Each row is a point on a landscape with many valleys, with its height.
From any point a ball takes the steepest step (drop divided by distance) to one of its 2 nearest points. It stops when none of these is lower. Distance is the straight distance between rows; heights are no part of it.
K_935 (h 35.1): [-19,17,-30,5,26,16,21,-19,6,18,-12,7,-20,24,1,-11,-6,0,26,-30,20,20,14,-1,-22,-17,-8,16,1,0,-29,-2,-10,-27]
K_541 (h 20.0): [4,-34,-26,-10,1,-17,-12,14,-12,2,-6,5,-12,13,20,14,-29,8,5,7,-3,5,-13,-20,-11,10,-18,-17,-15,-29,-12,-23,-34,-12]
K_794 (h 8.6): [11,-4,21,2,-2,16,-2,22,26,6,12,-13,-2,-5,-21,-15,11,4,-20,7,-6,7,-3,20,23,28,-12,9,-17,17,6,-8,17,35]
K_389 (h 57.3): [-2,18,11,-8,-23,-21,4,24,-33,-5,21,-19,21,-14,1,6,1,-2,-27,5,-4,12,-49,27,7,3,-8,-13,-6,-19,4,25,-1,9]
K_791 (h 17.0): [-4,-22,-9,4,17,13,21,-27,14,10,-17,-6,-25,29,1,-11,-10,-3,18,-6,-7,13,17,-8,11,10,5,5,-18,0,-10,-17,2,-5]
K_750 (h 52.4): [-6,10,1,-7,-4,-11,0,-4,-23,-18,10,-34,4,-7,0,-1,1,-4,-21,9,-26,7,-28,5,1,-9,6,-4,9,-21,13,11,14,5]
K_845 (h 56.2): [-23,18,12,2,-1,-12,10,-7,-24,-8,5,-11,3,-5,-12,-23,23,-20,1,-22,-4,20,-16,23,-19,-29,9,-6,15,-8,-14,26,3,-24]
K_146 (h 8.9): [-10,6,20,6,1,1,14,-30,1,-11,-14,10,5,14,11,18,-2,7,23,9,10,-17,19,-15,17,-13,31,1,12,16,27,-5,3,-8]
K_314 (h 17.1): [13,26,5,1,-7,4,-18,21,-5,-15,8,12,14,-35,-6,4,9,-5,-9,19,-6,-12,-13,8,-6,7,-11,13,-2,10,-1,8,6,9]
K_752 (h 7.9): [17,11,10,3,12,24,-2,7,21,25,7,-5,-4,0,-16,-29,1,2,2,-5,-2,-13,10,34,-15,-2,-11,22,-3,15,-15,0,18,23]
K_275 (h 43.3): [11,-34,0,4,-1,19,-15,-19,21,8,-22,2,-15,20,-5,14,-5,2,21,13,-9,1,35,-21,-1,12,18,0,-6,25,19,-32,18,20]
K_62 (h 12.0): [10,7,-2,0,-10,-12,-10,26,-11,-14,5,3,16,-20,10,5,-8,1,-21,16,-7,-14,-26,-3,-1,7,-12,3,-3,-17,3,10,-7,4]
K_309 (h 62.9): [-4,20,-4,-9,-2,-7,-28,12,-19,-28,19,16,10,-39,-7,15,15,-13,3,-1,7,-1,3,5,-26,-1,-4,-7,18,0,-8,15,1,-18]
K_772 (h 29.4): [7,-3,26,25,-5,8,26,-6,28,21,-15,2,8,14,-11,-27,1,8,1,-6,2,-12,16,14,20,-4,8,16,-8,24,0,-2,10,13]
K_519 (h 51.6): [-20,14,-25,5,1,-19,7,-10,-25,-5,-9,-18,6,8,0,-10,-11,-2,-8,-10,-19,14,-23,3,-17,-22,1,-6,1,-29,-15,9,-9,-26]
K_141 (h 23.4): [-2,-18,20,7,1,-4,15,-2,14,-5,-7,-6,-5,17,9,2,-2,6,-1,16,-7,-12,0,-16,29,13,10,-1,-8,2,19,-15,1,5]
K_934 (h 55.7): [-6,-11,-5,-10,-12,-12,0,-5,-20,-25,-3,-23,-9,13,32,26,-10,15,-8,15,-15,-25,-18,-33,16,-8,7,-19,13,-24,31,-14,-13,4]
K_136 (h 59.0): [1,33,20,4,-14,-7,4,9,-15,-28,19,9,19,-30,14,31,22,-1,-7,11,15,-24,-20,-16,29,10,4,-2,10,4,23,16,-14,1]
K_761 (h 33.2): [0,10,-33,-19,10,-6,-27,19,-18,-15,5,3,4,-20,7,14,-16,4,-3,-9,4,2,-8,-5,-35,-2,-14,-4,9,-31,-10,4,-11,-19]
K_49 (h 46.8): [30,5,18,9,-18,25,4,-27,-4,32,6,16,20,-13,-1,12,2,-5,22,-6,24,-9,36,16,-3,-8,14,18,18,36,-1,23,34,21]
K_879 (h 54.6): [3,24,14,9,-5,-16,2,12,-13,-27,18,19,22,-34,3,17,32,-13,-3,-18,32,-15,6,-4,5,7,5,-7,15,-3,-5,32,-12,-32]
K_821 (h 54.5): [3,20,9,13,3,3,7,-6,-1,-10,-6,21,12,-14,2,2,25,-12,17,-39,39,-4,31,-4,-16,-15,15,7,26,4,-9,36,-1,-34]
K_653 (h 53.6): [-2,-19,-20,-12,-9,-13,-17,-8,-11,-22,-10,-24,-15,14,18,23,-11,11,-10,18,-30,-12,-13,-39,0,-6,7,-21,8,-25,28,-22,-5,13]
K_577 (h 37.5): [0,6,-21,19,13,18,23,-27,13,24,-33,9,-10,29,8,-12,-12,-1,29,-27,16,13,21,-10,-16,-21,6,24,3,6,-16,-2,0,-11]
K_293 (h 33.3): [-21,-7,-16,0,10,-5,22,-11,1,12,-3,-10,-12,26,-7,-31,-12,-2,-11,-7,-10,17,-14,14,14,1,-8,-9,-27,-13,-27,-2,-12,-16]
K_127 (h 27.9): [19,-18,1,-6,17,13,-5,6,17,6,-14,20,-12,11,16,4,-11,6,24,-7,16,-15,21,-22,-7,15,-17,22,1,-7,-2,-17,-14,-18]
K_356 (h 58.3): [-13,24,25,5,-6,-10,3,7,-21,-17,12,0,11,-22,-8,-12,30,-26,2,-20,6,7,-13,25,-18,-19,1,-2,18,-2,-11,32,3,-17]
K_343 (h 2.4): [-17,-2,0,-18,8,2,-2,-23,-12,-15,16,5,-10,-13,-7,13,6,-1,11,11,-4,24,16,1,-4,-5,15,-5,14,15,8,-5,14,-14]
K_921 (h 17.2): [-11,-16,5,-10,-13,-23,16,16,-19,-2,20,-8,10,3,12,14,-11,15,-27,20,2,10,-32,6,30,8,1,-26,-18,-12,11,-1,-18,7]
K_171 (h 17.3): [5,-3,19,14,-7,-14,8,24,16,3,-3,11,14,-1,1,-11,-8,8,-15,12,0,-19,-12,5,19,13,-14,7,-15,-2,-4,-7,-18,-1]
K_271 (h 67.3): [17,33,1,7,5,17,-14,12,-5,-9,7,19,11,-34,-4,-4,22,-14,17,-18,19,-22,15,14,-28,-2,-5,20,17,12,-19,29,6,-9]
K_686 (h 34.3): [9,-9,0,-10,-6,2,-12,-2,5,-23,-13,8,-3,-7,12,21,-6,6,5,19,-8,-16,4,-35,3,1,3,4,8,-2,26,-14,1,2]
K_352 (h 13.1): [-3,-2,31,13,-7,4,17,8,26,0,5,-15,3,2,-15,-10,11,8,-15,5,-2,4,-4,16,37,21,3,5,-13,16,15,-9,14,28]
K_658 (h 25.0): [7,12,9,17,-3,10,18,-22,8,3,-27,2,10,10,9,-9,0,-2,13,-12,9,-8,14,-10,-2,-26,24,23,17,5,9,20,15,-1]
K_134 (h 33.9): [11,4,-11,-17,-9,0,-20,8,-7,-34,-4,15,7,-30,15,27,2,4,2,8,8,-22,2,-35,0,2,0,3,12,-7,20,0,-7,-9]
K_827 (h 44.3): [0,-26,-12,-7,11,3,-20,6,14,2,-4,-13,-17,9,-9,-3,-6,-2,-14,17,-27,10,1,-13,-3,16,-3,-9,-13,-3,5,-24,7,15]
K_649 (h 41.8): [2,16,2,16,-2,20,11,-21,4,42,-1,17,5,3,-3,-12,8,-5,27,-33,30,6,28,23,-29,-38,13,14,21,28,-28,19,12,-7]
K_700 (h 19.4): [-23,-2,-3,3,6,-13,29,-17,-14,-10,-9,-1,2,9,13,1,0,6,6,-11,10,6,-2,-15,13,-16,11,-6,-1,-11,-4,5,-18,-40]
K_571 (h 32.6): [-10,-1,1,32,-3,5,18,-13,29,22,-25,-2,-1,25,-16,-39,-6,5,0,-11,-11,-5,15,18,5,-16,10,6,-15,21,-17,-11,4,9]
K_258 (h 8.3): [6,3,-10,2,-21,-24,-2,28,-27,-12,6,-4,24,-15,21,12,-14,6,-21,10,1,-14,-30,-3,-3,0,-6,-11,-2,-32,4,19,-19,0]
K_723 (h 27.4): [-3,3,6,-17,-13,3,-9,8,-8,-23,20,-19,-9,-13,10,34,15,4,-29,27,-10,0,-28,-24,22,2,0,-11,4,6,41,1,8,25]
K_561 (h 46.5): [-24,-8,-25,-6,-12,-27,7,-12,-37,-1,6,-21,5,15,5,8,-19,8,-18,16,-24,14,-27,5,6,-5,9,-37,-16,-25,-4,-4,-14,-7]
K_972 (h 50.2): [2,30,35,13,-3,3,18,14,-1,3,17,21,20,-27,-11,-13,36,-11,3,-25,33,-8,3,25,7,-1,-8,15,6,19,-14,31,-8,-15]
K_214 (h 61.3): [-6,36,28,5,-18,0,3,5,-6,-21,22,1,9,-21,8,38,24,5,-13,21,5,-15,-29,-5,37,12,2,-4,6,17,30,3,-8,21]
K_991 (h 38.1): [10,5,24,-1,-7,17,1,5,7,-3,14,17,4,-24,-7,15,17,5,-4,21,8,-4,9,-3,22,18,-4,15,-4,33,18,-1,11,11]
K_967 (h 56.7): [8,24,1,1,-12,-16,-1,20,-22,-35,13,9,22,-37,14,27,20,-1,-8,-5,24,-24,-11,-18,11,9,4,-8,11,-14,6,27,-16,-17]
K_992 (h 33.8): [5,-19,-2,-29,-7,3,-21,16,2,-12,12,13,-7,-24,1,30,8,4,-19,29,3,3,-6,-28,4,2,-13,-6,-12,23,21,-7,0,1]
K_26 (h 21.0): [3,13,-20,-3,26,20,-14,-10,11,20,6,2,-13,1,-15,-6,-8,1,18,-4,-4,8,20,21,-38,-10,-5,15,5,10,-17,-17,13,5]
K_400 (h 16.9): [2,18,23,8,2,9,20,-2,5,12,-4,-12,0,-2,-13,-38,15,-9,-2,-22,3,7,-10,31,-1,-26,5,19,3,14,-11,23,21,9]
K_161 (h 12.1): [9,23,10,3,12,23,5,0,12,33,7,-5,-5,0,-15,-34,9,-1,11,-23,8,-8,3,43,-25,-26,-2,21,4,19,-26,17,19,14]
K_995 (h 56.0): [24,5,-12,1,-5,21,-6,-31,0,15,-18,22,14,-7,6,20,-12,0,41,-21,34,-3,46,-3,-25,-15,14,22,27,15,-1,10,23,5]
K_936 (h 25.7): [14,-31,0,-3,10,0,-7,7,13,0,-17,11,-20,14,16,5,-14,4,19,3,-5,-7,8,-28,0,15,-14,9,-4,-13,0,-24,-15,-10]
K_300 (h 13.4): [-12,-33,1,-8,-8,-21,11,4,-17,-5,8,-5,-3,11,20,19,-14,13,-11,24,0,-2,-20,-13,27,4,8,-31,-21,-10,10,-18,-25,-4]
K_546 (h 23.5): [3,11,11,-13,-4,-2,-10,35,2,6,25,8,12,-12,-12,-9,-3,2,-23,12,6,2,-27,32,7,18,-27,2,-19,2,-12,3,-5,8]
K_63 (h 46.7): [2,-34,-25,-18,16,3,-36,14,17,16,2,0,-27,17,-9,7,-11,0,-13,16,-16,13,-1,-16,-17,16,-22,-17,-20,-1,-5,-34,-10,7]
K_290 (h 16.4): [8,-45,-30,-18,-17,-20,-12,11,-31,1,-1,-8,-10,11,24,21,-27,15,-13,15,-8,9,-20,-24,-9,2,-8,-31,-14,-32,9,-12,-30,7]
K_518 (h 26.4): [6,-15,25,20,-3,4,16,-10,23,9,-17,2,2,18,0,-5,-1,6,9,10,-1,-16,20,-7,24,9,16,8,-6,17,15,-14,9,12]
K_758 (h 46.1): [19,-19,0,9,-4,20,-1,-37,14,18,-22,0,1,19,2,13,-15,1,27,5,5,2,40,-7,-3,-2,28,11,8,21,15,-8,34,28]
K_666 (h 20.1): [9,-16,25,9,-9,-13,10,21,14,-1,-2,4,4,2,11,2,-1,7,-14,18,-3,-18,-14,-12,33,19,-6,-1,-14,-4,12,-14,-16,10]
K_830 (h 44.1): [-12,-12,-17,4,-9,-27,-2,3,-11,0,-5,-19,4,18,2,-3,-21,6,-20,17,-31,2,-25,1,6,3,3,-26,-17,-24,0,-13,-12,5]
K_43 (h 53.7): [-29,20,-19,8,7,-12,6,-14,-21,-4,-8,-9,1,5,-9,-16,2,-11,3,-21,-9,23,-13,11,-24,-31,3,-5,5,-15,-23,13,-9,-32]
K_8 (h 49.4): [-15,4,-19,-10,-1,-20,5,-12,-38,-9,8,-27,6,1,4,-2,-5,1,-14,1,-21,17,-23,5,-8,-14,4,-16,2,-31,-2,10,0,-17]
K_596 (h 54.4): [20,9,0,-3,-8,16,-5,-30,-7,8,-3,25,14,-16,2,17,6,-11,38,-29,42,1,48,4,-25,-13,17,12,38,19,-6,27,21,-5]
K_386 (h 25.9): [-7,14,0,2,10,-1,-4,4,2,0,1,2,4,-6,-9,-14,-5,-3,-2,1,-9,0,-3,19,-16,-10,-5,11,1,-1,-14,2,5,-10]
K_238 (h 12.2): [-14,2,-8,2,-12,-33,10,13,-35,-14,5,-7,24,-7,21,15,-10,10,-13,-1,11,-10,-21,-5,1,-11,6,-22,2,-31,0,19,-24,-24]
K_376 (h 46.0): [-12,8,24,11,3,7,23,-10,4,23,7,21,6,-1,-13,-20,12,1,11,-16,22,7,21,28,2,-19,5,9,5,32,-17,9,0,-20]
K_717 (h 20.4): [8,17,19,6,-7,-6,2,32,11,7,8,13,20,-12,-8,-18,0,6,-17,2,9,-16,-19,26,14,13,-28,13,-16,0,-12,5,-14,3]
K_982 (h 21.7): [-4,19,18,9,-4,-7,6,5,-2,-12,7,6,15,-21,-5,-2,8,-2,-3,10,0,-6,-7,14,6,-6,2,9,6,9,3,9,6,-3]
K_806 (h 32.5): [-19,6,-29,-8,30,6,9,-15,-1,12,3,1,-18,18,-3,-9,-13,1,15,-13,4,20,4,8,-14,-1,-13,5,-9,-9,-29,-11,-10,-25]
K_512 (h 41.1): [20,18,22,10,-7,23,3,3,-1,5,14,22,14,-33,-10,4,19,-1,7,6,14,-13,18,10,9,13,-6,25,3,35,2,12,12,13]
K_570 (h 16.0): [1,19,3,-24,-10,3,-8,-12,-22,-42,15,4,2,-30,7,26,23,-7,8,-3,10,-6,5,-21,1,-2,13,-4,35,-1,26,21,11,-7]
K_548 (h 41.7): [-5,-13,-9,5,4,-12,-4,3,6,-3,-9,-15,-4,14,-4,-11,-15,0,-15,15,-30,3,-11,0,4,7,1,-8,-11,-16,-1,-15,2,8]
K_789 (h 36.0): [-10,-10,1,23,-4,-7,10,1,32,6,-19,-21,-2,28,-18,-42,-3,-1,-12,-5,-26,-6,1,13,17,7,5,-8,-20,1,-9,-15,4,21]
K_942 (h 32.0): [10,-1,19,-15,-11,16,-3,2,7,-18,8,-4,-10,-7,10,35,19,3,-13,25,3,-9,-11,-35,34,16,-1,2,1,21,45,-2,10,25]
K_621 (h 26.3): [0,-8,3,-25,-3,-4,-11,31,-5,6,29,8,5,-14,-6,8,-4,5,-30,20,6,16,-23,16,10,18,-22,-8,-18,3,-2,2,-5,4]
K_743 (h 26.8): [2,-5,-26,-24,7,-1,-11,4,-6,-27,-16,13,-3,-16,11,26,-12,12,26,-21,20,1,15,-30,-18,2,-5,2,15,-19,3,-16,-12,-30]
K_221 (h 47.0): [-14,-43,-14,-4,3,-2,-21,1,18,1,-9,-25,-24,20,-10,3,6,-8,-11,18,-30,11,5,-27,13,21,12,-33,-22,4,15,-35,3,23]
K_303 (h 55.0): [-6,13,7,-10,-16,-17,4,9,-33,-15,25,-29,8,-13,6,15,5,3,-28,12,-11,8,-41,9,11,-1,2,-13,7,-20,19,17,5,11]
K_511 (h 29.9): [3,-3,4,-21,-10,4,-18,26,1,-5,24,1,-2,-27,-9,21,14,-1,-35,27,0,17,-24,-4,11,13,-21,-3,-16,21,14,3,6,17]
K_260 (h 36.4): [6,-19,-7,5,25,17,-6,0,32,29,-5,7,-29,34,0,-14,-11,8,23,-3,0,-8,20,0,-13,18,-22,12,-10,1,-19,-29,-8,5]
K_319 (h 57.7): [-11,1,-4,-12,-16,-17,-3,4,-33,-23,14,-23,1,1,29,34,-7,17,-22,20,-8,-21,-26,-19,15,-11,8,-28,12,-19,32,-2,-14,9]
K_677 (h 38.6): [12,-30,1,-2,15,20,-18,13,32,24,1,3,-25,18,-7,-11,-2,7,3,9,-6,-9,22,-2,-6,27,-18,6,-12,12,-6,-26,3,18]
K_475 (h 9.8): [-6,11,11,-19,-4,7,-1,-31,-13,-25,8,6,-2,-12,4,23,11,-4,19,3,10,3,21,-11,3,-10,25,-2,33,13,29,11,21,-3]
K_122 (h 13.3): [-6,-8,-3,2,17,12,18,-27,8,12,-6,-4,-15,14,-7,-13,-6,0,14,-3,-5,18,21,9,4,-2,13,7,-5,12,-9,-8,15,-3]
K_32 (h 49.1): [-13,-45,-20,8,0,-14,-24,5,16,5,-13,-26,-26,25,-10,-8,1,-13,-7,7,-38,9,1,-25,15,32,6,-41,-26,-14,1,-33,-10,26]
K_6 (h 60.9): [-8,21,0,-8,-7,-18,-19,17,-32,-25,17,-2,17,-31,-3,7,13,-18,-5,-9,1,3,-16,15,-26,-8,-1,-11,16,-18,-11,28,0,-20]
K_458 (h 49.3): [10,5,16,3,-9,15,3,-34,-5,11,8,10,8,-11,-4,11,7,-11,25,0,12,7,32,18,-7,-15,26,9,24,32,7,14,35,14]
K_394 (h 32.3): [17,4,31,14,0,18,32,-13,14,24,-4,4,11,3,-2,-16,7,2,6,-12,21,-2,18,13,20,-3,9,25,3,22,4,19,18,10]
K_116 (h 28.3): [26,3,6,10,-4,15,5,-19,11,-6,-31,13,11,6,15,6,-7,-1,24,-4,9,-22,24,-24,-2,-5,14,28,18,0,19,10,13,6]
K_910 (h 21.2): [7,19,15,10,2,12,17,-11,-1,2,-9,-4,6,-8,1,-19,13,-13,8,-19,7,3,2,11,-9,-26,17,24,18,7,-2,31,22,-2]
K_656 (h 41.2): [1,-9,-8,5,0,-20,-4,23,15,19,-5,-6,1,29,-1,-33,-24,3,-19,1,-17,-5,-24,19,2,12,-22,-10,-20,-26,-22,-4,-20,6]
K_836 (h 24.0): [7,2,-15,-20,13,11,-1,-9,0,-17,-15,18,-3,-11,9,17,-6,7,31,-26,29,2,29,-22,-16,3,1,15,19,-8,3,-1,-1,-27]
K_151 (h 38.5): [-7,-1,1,14,-3,-14,2,10,19,5,-11,-18,6,21,-18,-37,-13,-1,-19,-2,-24,-3,-18,23,9,2,-5,-6,-19,-7,-13,-8,0,13]
K_997 (h 20.6): [7,3,-5,-8,16,16,1,-13,1,1,-5,11,-3,-6,6,1,-3,0,23,-13,14,5,27,-3,-18,-5,3,20,16,3,-3,5,12,-14]
K_138 (h 31.6): [2,4,-37,19,24,15,-4,-23,26,28,-18,-9,-27,33,-13,-11,-14,-9,23,-13,-20,13,21,4,-25,4,-4,6,-10,0,-21,-35,4,21]
K_730 (h 48.3): [8,-22,-13,-15,-15,-12,-26,28,-2,2,10,-16,-1,-2,-2,13,-8,0,-42,27,-21,10,-30,-11,0,11,-12,-20,-16,-10,18,-3,-1,28]
K_402 (h 68.7): [1,33,-1,9,11,7,-8,16,2,-1,-1,9,9,-18,-6,-14,15,-12,10,-25,17,-16,3,19,-35,-19,-6,17,15,-3,-24,29,1,-19]
K_440 (h 51.8): [-10,-35,-16,-1,7,-8,-10,12,20,14,-2,-24,-17,29,-16,-30,-5,-8,-19,0,-27,15,-3,5,20,36,-5,-30,-32,-14,-13,-24,-6,23]
K_69 (h 48.6): [-26,13,15,4,4,-6,17,3,1,13,7,14,8,5,-16,-32,7,1,-5,-15,15,12,-6,33,6,-18,-7,-1,-6,12,-27,10,-15,-28]
K_932 (h 4.0): [8,-4,11,-2,13,21,-3,16,27,20,12,-10,-8,6,-22,-28,1,3,-11,-1,-5,-1,9,31,4,16,-12,11,-13,15,-10,-9,18,26]
K_664 (h 51.1): [6,-32,-21,-16,-12,-14,-30,11,-3,-9,-5,-18,-15,4,7,21,-8,4,-26,24,-30,1,-19,-37,-6,-1,-5,-25,-6,-14,26,-17,-7,22]
K_34 (h 45.6): [8,-16,-16,-15,-1,-8,-33,29,6,16,9,-19,-4,11,-14,-12,-16,-2,-38,15,-30,12,-25,10,-8,19,-16,-22,-19,-19,0,-9,1,25]
K_298 (h 18.1): [-14,16,31,9,-16,-15,17,11,11,-7,10,-11,15,0,-16,-10,9,8,-18,2,-3,6,-25,31,37,3,-1,-2,-13,8,8,-2,-1,15]
K_211 (h 48.0): [-5,16,39,10,-5,8,24,1,3,18,19,19,14,-15,-19,-19,27,-3,6,-19,24,4,12,37,8,-10,-3,12,6,32,-13,17,1,-8]
K_349 (h 31.9): [-1,-2,-44,3,22,-6,-17,-5,6,14,-10,-9,-24,30,-6,-3,-24,-5,4,-2,-30,16,-10,-7,-26,12,-25,-8,-14,-29,-18,-32,-17,3]
K_22 (h 13.0): [10,-26,-23,-17,-17,-19,-11,19,-31,-11,4,-7,4,-6,26,20,-19,13,-19,13,-2,-4,-21,-24,-8,0,-8,-19,-3,-34,13,3,-21,5]
K_739 (h 22.9): [0,-20,-13,-8,9,-8,-2,2,-4,-9,-10,4,-8,7,16,9,-19,8,8,5,-4,1,-3,-20,-3,4,-8,-1,-7,-19,-3,-19,-17,-19]
K_741 (h 34.1): [-2,-15,-23,21,20,14,-1,-14,37,33,-19,-4,-33,42,-12,-23,-9,-3,25,-13,-14,-1,26,4,-10,17,-10,1,-18,3,-27,-32,-5,19]
K_411 (h 44.0): [29,27,24,22,-18,21,8,-12,-9,16,10,28,27,-31,-5,9,25,-8,21,-7,25,-23,27,13,4,3,6,21,15,42,-1,28,15,13]
K_681 (h 15.9): [-12,4,6,2,1,-20,16,3,-15,-18,0,5,15,-9,16,11,1,7,-3,-2,13,-11,-6,-14,11,-10,8,-4,6,-15,5,9,-16,-30]
K_461 (h 34.5): [1,-18,-41,6,6,-17,-6,-4,-5,11,-14,-17,-20,32,6,-7,-26,-4,-6,-3,-35,12,-18,-12,-10,13,-19,-19,-16,-44,-19,-18,-22,2]
K_740 (h 39.8): [1,7,-6,24,1,23,19,-23,17,45,-23,13,1,22,0,-20,-6,3,21,-26,21,6,25,9,-16,-35,14,18,6,26,-24,7,8,-2]
K_509 (h 30.2): [-16,-2,-11,-10,25,2,14,3,4,13,6,4,-8,17,1,-20,-11,5,3,-9,12,9,-3,13,-2,2,-17,5,-13,-11,-29,-1,-17,-28]
K_105 (h 40.8): [17,-42,2,2,9,21,-19,0,30,20,-14,-5,-28,22,-5,-4,1,-4,13,5,-11,2,32,-19,-2,28,0,5,-6,15,8,-27,17,26]
K_980 (h 65.2): [6,22,-2,-5,-2,10,-22,-1,-8,-20,7,21,9,-37,-6,12,14,-10,18,0,7,-7,20,2,-24,-4,4,12,23,15,-1,13,14,-7]
K_897 (h 43.6): [8,-20,-5,-5,-11,-19,-16,35,11,15,6,-13,2,19,-4,-19,-19,3,-34,10,-20,5,-29,16,9,27,-19,-21,-23,-22,-6,-5,-8,27]
K_862 (h 59.6): [0,25,21,3,-14,-13,10,22,-15,-10,6,-14,20,-15,-4,-15,8,-6,-19,-8,-1,1,-44,25,8,-6,-10,6,-5,-16,-3,28,-1,2]
K_405 (h 7.7): [-18,-4,1,-5,10,-2,8,-21,-6,-9,5,-8,-8,2,-6,2,0,1,2,13,-14,16,7,3,9,-4,16,-9,1,8,8,-9,14,-7]
K_212 (h 35.3): [20,0,29,-1,-8,14,9,5,12,-8,7,7,0,-12,6,18,18,3,-7,19,10,-10,-2,-21,34,26,-4,17,-4,18,31,0,6,17]
K_103 (h 17.4): [10,-1,-10,-2,19,22,2,-21,10,16,-6,6,-10,6,-2,-4,-10,1,22,-5,3,11,30,7,-20,-5,5,20,9,13,-5,-7,20,5]
K_435 (h 20.7): [-18,0,16,2,-12,-24,23,8,-8,-6,12,-17,12,8,1,-3,-5,9,-23,10,-5,5,-32,16,35,2,3,-16,-13,-9,8,1,-8,3]
K_232 (h 30.1): [0,-1,-29,-21,-4,-11,-20,10,-17,-32,-4,6,5,-24,11,25,-11,10,3,-4,4,-4,-2,-26,-20,-4,-4,-8,14,-26,7,-5,-13,-19]
K_674 (h 70.2): [-9,32,12,23,-1,6,3,13,1,9,-13,14,10,-10,-10,-29,21,-9,3,-32,23,-6,-1,14,-25,-39,7,15,12,9,-25,30,-6,-23]
K_329 (h 22.0): [-4,16,0,-22,-11,-2,-12,-3,-23,-33,20,-11,-1,-22,9,28,14,0,-14,14,-8,-4,-17,-19,6,-7,7,-9,23,-3,32,10,11,5]
K_67 (h 52.7): [-3,23,23,12,-2,-4,12,-1,-7,-12,10,21,18,-24,-1,3,28,-12,9,-18,29,-7,18,2,2,-5,11,4,20,11,-2,29,-4,-28]
K_550 (h 53.8): [-7,-30,-14,-2,19,3,1,0,22,17,-1,-16,-27,34,-10,-30,-7,-5,-5,-4,-19,11,4,5,14,30,-13,-13,-27,-10,-20,-22,-4,11]
K_286 (h 30.9): [22,-9,0,3,-2,13,-9,-10,15,-11,-26,11,-2,2,10,10,-9,2,19,7,-4,-16,20,-26,-6,3,7,24,13,1,19,-9,10,9]
K_430 (h 21.1): [-10,-11,-17,5,13,3,28,-25,-1,-3,-26,-1,-16,26,13,-6,-11,1,21,-16,3,13,6,-24,6,-6,0,9,-7,-14,-8,-9,-14,-31]
K_493 (h 52.0): [9,17,21,7,-17,7,5,-34,-11,-4,7,21,19,-17,1,14,23,-22,31,-12,27,-1,35,9,-11,-17,28,3,38,26,9,29,19,1]
K_624 (h 28.6): [1,5,-36,6,28,9,-15,-12,16,16,-12,-16,-19,21,-18,-14,-16,-7,4,-4,-32,16,3,8,-28,4,-7,3,-8,-13,-15,-27,3,13]
K_746 (h 44.2): [-14,9,19,16,-3,8,24,-22,-2,25,1,23,7,2,-6,-19,21,-9,18,-28,30,16,26,15,-8,-33,18,4,18,28,-18,22,1,-24]
K_601 (h 17.6): [-11,-41,-1,2,-5,-19,0,6,7,0,-6,-5,-15,24,3,2,-13,5,-7,21,-16,-1,-11,-10,29,19,2,-31,-32,-4,-3,-33,-21,2]
K_637 (h 36.9): [2,-9,-5,-19,7,7,-23,14,4,-4,10,20,-4,-20,-4,14,-4,4,-6,21,1,0,8,-10,-11,6,-14,5,-6,14,3,-13,0,-8]
K_885 (h 24.9): [-7,19,-23,2,23,1,-19,-3,2,8,-4,-6,-4,3,-18,-13,-15,-5,4,-3,-24,12,-3,21,-38,-13,-7,6,-1,-11,-19,-13,5,-4]
K_951 (h 3.5): [-11,5,9,-22,-1,1,4,-26,-13,-29,-3,2,-3,5,17,32,0,9,21,2,13,-16,10,-30,19,-8,24,-9,24,1,37,-5,-1,-17]

For each start below, name the point where the ball stops.
K_6 -> K_8
K_746 -> K_509
K_127 -> K_258
K_664 -> K_171
K_789 -> K_171
K_116 -> K_932
K_674 -> K_932
K_992 -> K_171
K_936 -> K_258

Call two points neighbours if one is among the 2 nearest of the other. Go from one point of each pair to the other, from neighbour to neighbour, staying as low as possible. Name the highest point that can't be avoided.
K_932, K_300 -> K_435
K_343, K_258 -> K_430
K_951, K_343 -> K_475
